Points on a hilly landscape, in no order, each with its height.
A ball rolls from a point to the lowest of its 4 nearest points, and stops where none of them is lower. Distance is the straight distance between rows; heights are no part of it.
filos height 153: [177 115 107 114  80 104 135 129  82 127 198 159 127 185  97 206]
siv height 341: [ 90 120 129 102 163 128 119 121 141 130 117 103 109 106 129 102]
Tal height 454: [184 119 120 123 100 126 152 131  88 119 171 155 134 141  85 162]
Duneb height 158: [113  90 105 124 170 147 148 100 129 125 128 128  83  69 153  77]
Bimol height 76: [133 152 135 110 105 109  85 160 150 128 123 111 165 137 109 125]
boso height 435: [ 96 127 131 104 149 131 118 127 137 130 120 110 126 112 116 108]
noso height 75: [111 106 106 128 177 145 144 105 152 125 106 137  73  60 167  53]
Vev height 186: [ 97 108 116 114 167 142 133 110 141 127 118 119  86  82 150  84]
Leb height 274: [129  90 119 139 170 162 170  99  98 109 151 124 101  78 132 112]
Vudum height 468: [102 136 133 107 142 127 113 136 145 124 119 108 141 119 111 113]
pon height 391: [169 126 120  96  87 118 126 149 130 133 155 137 141 149  92 144]
noko height 448: [175 119 128 119 128 147 162 114  92 114 160 153 137 129  84 147]
Kot height 455: [152 131 118 100 104 107 110 152 133 130 146 130 145 133  96 132]
Zafo height 218: [ 65 150 142 151 148 120 119 107 175 143  65  98 118 128 190  99]
kiz height 323: [197 134 127 145 120 131 155 118  80 110 170 169 130 119  86 177]
zap height 331: [168 114 135 124 142 144 165 122  88 117 157 143 136 113  87 153]
baz height 315: [ 98 148 143 118 151 116  99 134 155 136 103 102 145 126 129 114]
toma height 322: [131  96 124 121 168 150 152 114 106 119 144 127 125  98 109 119]
Bif height 181: [145 139 128 108  87 104  99 163 143 139 149 120 154 142 109 135]
muvi height 265: [137  96 125 137 169 161 173 103  88 112 149 132 122  91 117 140]
zime height 91: [167 119 106 109  73 100 123 147 106 133 190 141 135 173 100 180]
nusav height 288: [177 121 106 111  86 117 146 140 110 134 174 149 131 157  93 163]
gib height 634: [123 122 127  98 146 133 130 131 130 125 133 123 137 118  97 122]
pupo height 175: [ 82 146 122 140 152 117 126  98 189 130  77 115  93  90 196  72]
numi height 162: [ 90 135 122 131 160 124 130 103 186 130  77 127  83  83 191  71]
vuzo height 290: [107 104 115 109 161 144 145 113 123 124 134 112 105 102 127 103]
Rafo height 121: [ 75 143 152 170 122 151 121 149 149 146  39 100 154 189 176  99]
revod height 124: [144 141 131 120  65  99  77 179 142 139 148 113 159 158 115 143]
viti height 193: [ 76 148 133 148 152 117 119 103 182 133  72 103  96 100 201  90]
Pilek height 652: [133 131 131  93 128 122 118 143 132 127 133 125 143 128  92 121]
miten height 115: [189 126 115 130  91 114 146 119  79 128 197 163 124 165  94 194]
nureb height 255: [163 126 115 101  73 106 115 163 125 134 172 127 147 151 105 152]
gikit height 134: [113 168 159 158  94 124  87 166 150 139  69 104 162 172 143 116]
pubu height 233: [203 137 119 155 107 114 145 119  69 121 191 179 124 143  96 196]
Kibu height 195: [ 80 155 152 138 139 124  90 131 158 131  82 101 147 140 154 114]
Vuku height 88: [204 141 121 174 120 115 135 112  63 104 192 198 129 108  87 201]
mimat height 150: [189 138 128 169 150 131 156 117  71  92 170 187 139  91  80 194]
daves height 143: [ 67 150 153 159 142 136 107 130 166 138  61  88 138 153 184 110]
fasi height 364: [184 125 130 142 130 143 164 109  78 113 163 163 135 125  89 161]
vagu height 140: [ 97 128 117 128 180 133 144 102 182 131  75 146  75  64 183  44]
neru height 198: [ 78 145 134 150 148 123 136 101 193 141  54 117 103 106 209  76]
gepar height 109: [ 88 150 165 168 107 148 100 151 140 145  44 104 155 185 155 107]
lem height 120: [153 115 110 101  64  97 108 162 104 138 203 140 148 183 100 199]
Kemot height 403: [140 106 123 106 146 155 157 122 100 123 146 137 133 116  95 130]
Zugu height 44: [ 80 151 165 164 125 144 104 140 154 140  55  94 153 169 166 107]
lil height 229: [149 114 130 123 159 158 170 111  89 107 147 141 135 105  99 139]
zova height 138: [105 115 112 120 164 137 134 103 149 129 109 126  76  78 162  68]
vigi height 82: [133 162 138 136  84 109  70 170 147 130 111 113 163 158 127 128]
taba height 357: [114 106 123 106 162 147 146 119 113 126 140 121 115 102 116 113]
gapi height 191: [ 55 121 150 173 121 160 126 136 170 159  40  87 139 174 199  87]
govu height 203: [ 79 132 125 126 159 119 113 109 168 134  99 109  94  99 167  87]
bazit height 190: [110 158 148 135 124 117  84 149 150 132  98 106 163 145 134 115]
sidot height 683: [149 117 130  99 126 134 138 133 116 124 140 139 134 129  89 132]
fogak height 246: [ 81 133 131 115 160 127 120 116 154 132 103 109 105 100 157  96]
nit height 161: [162 118 137 154 160 151 172 102  74  89 151 162 136  94  93 168]
buli height 130: [155 113 112 106  66  95 111 148  84 134 202 148 145 200  98 214]
Vir height 199: [184 116 115 117  79 116 144 136  96 126 187 150 128 164  95 179]
fuf height 277: [ 67 132 142 170 140 140 137 105 182 156  38  98 122 144 222  87]
Nilar height 132: [139 128 119 113  61  93  81 172 129 138 186 125 151 173 116 174]

For each start below, name every point that the ball comes to, in order.
nit: mimat Vuku
Tal: Vir zime
gib: boso baz bazit Bimol
pon: Bif Bimol

For each start below, name the point where the ball stops.
Leb: lil
vuzo: noso
neru: noso
kiz: Vuku
sidot: lil
fuf: Zugu
Kot: Bimol
viti: noso
fogak: noso
Vudum: Bimol
Zafo: Zugu
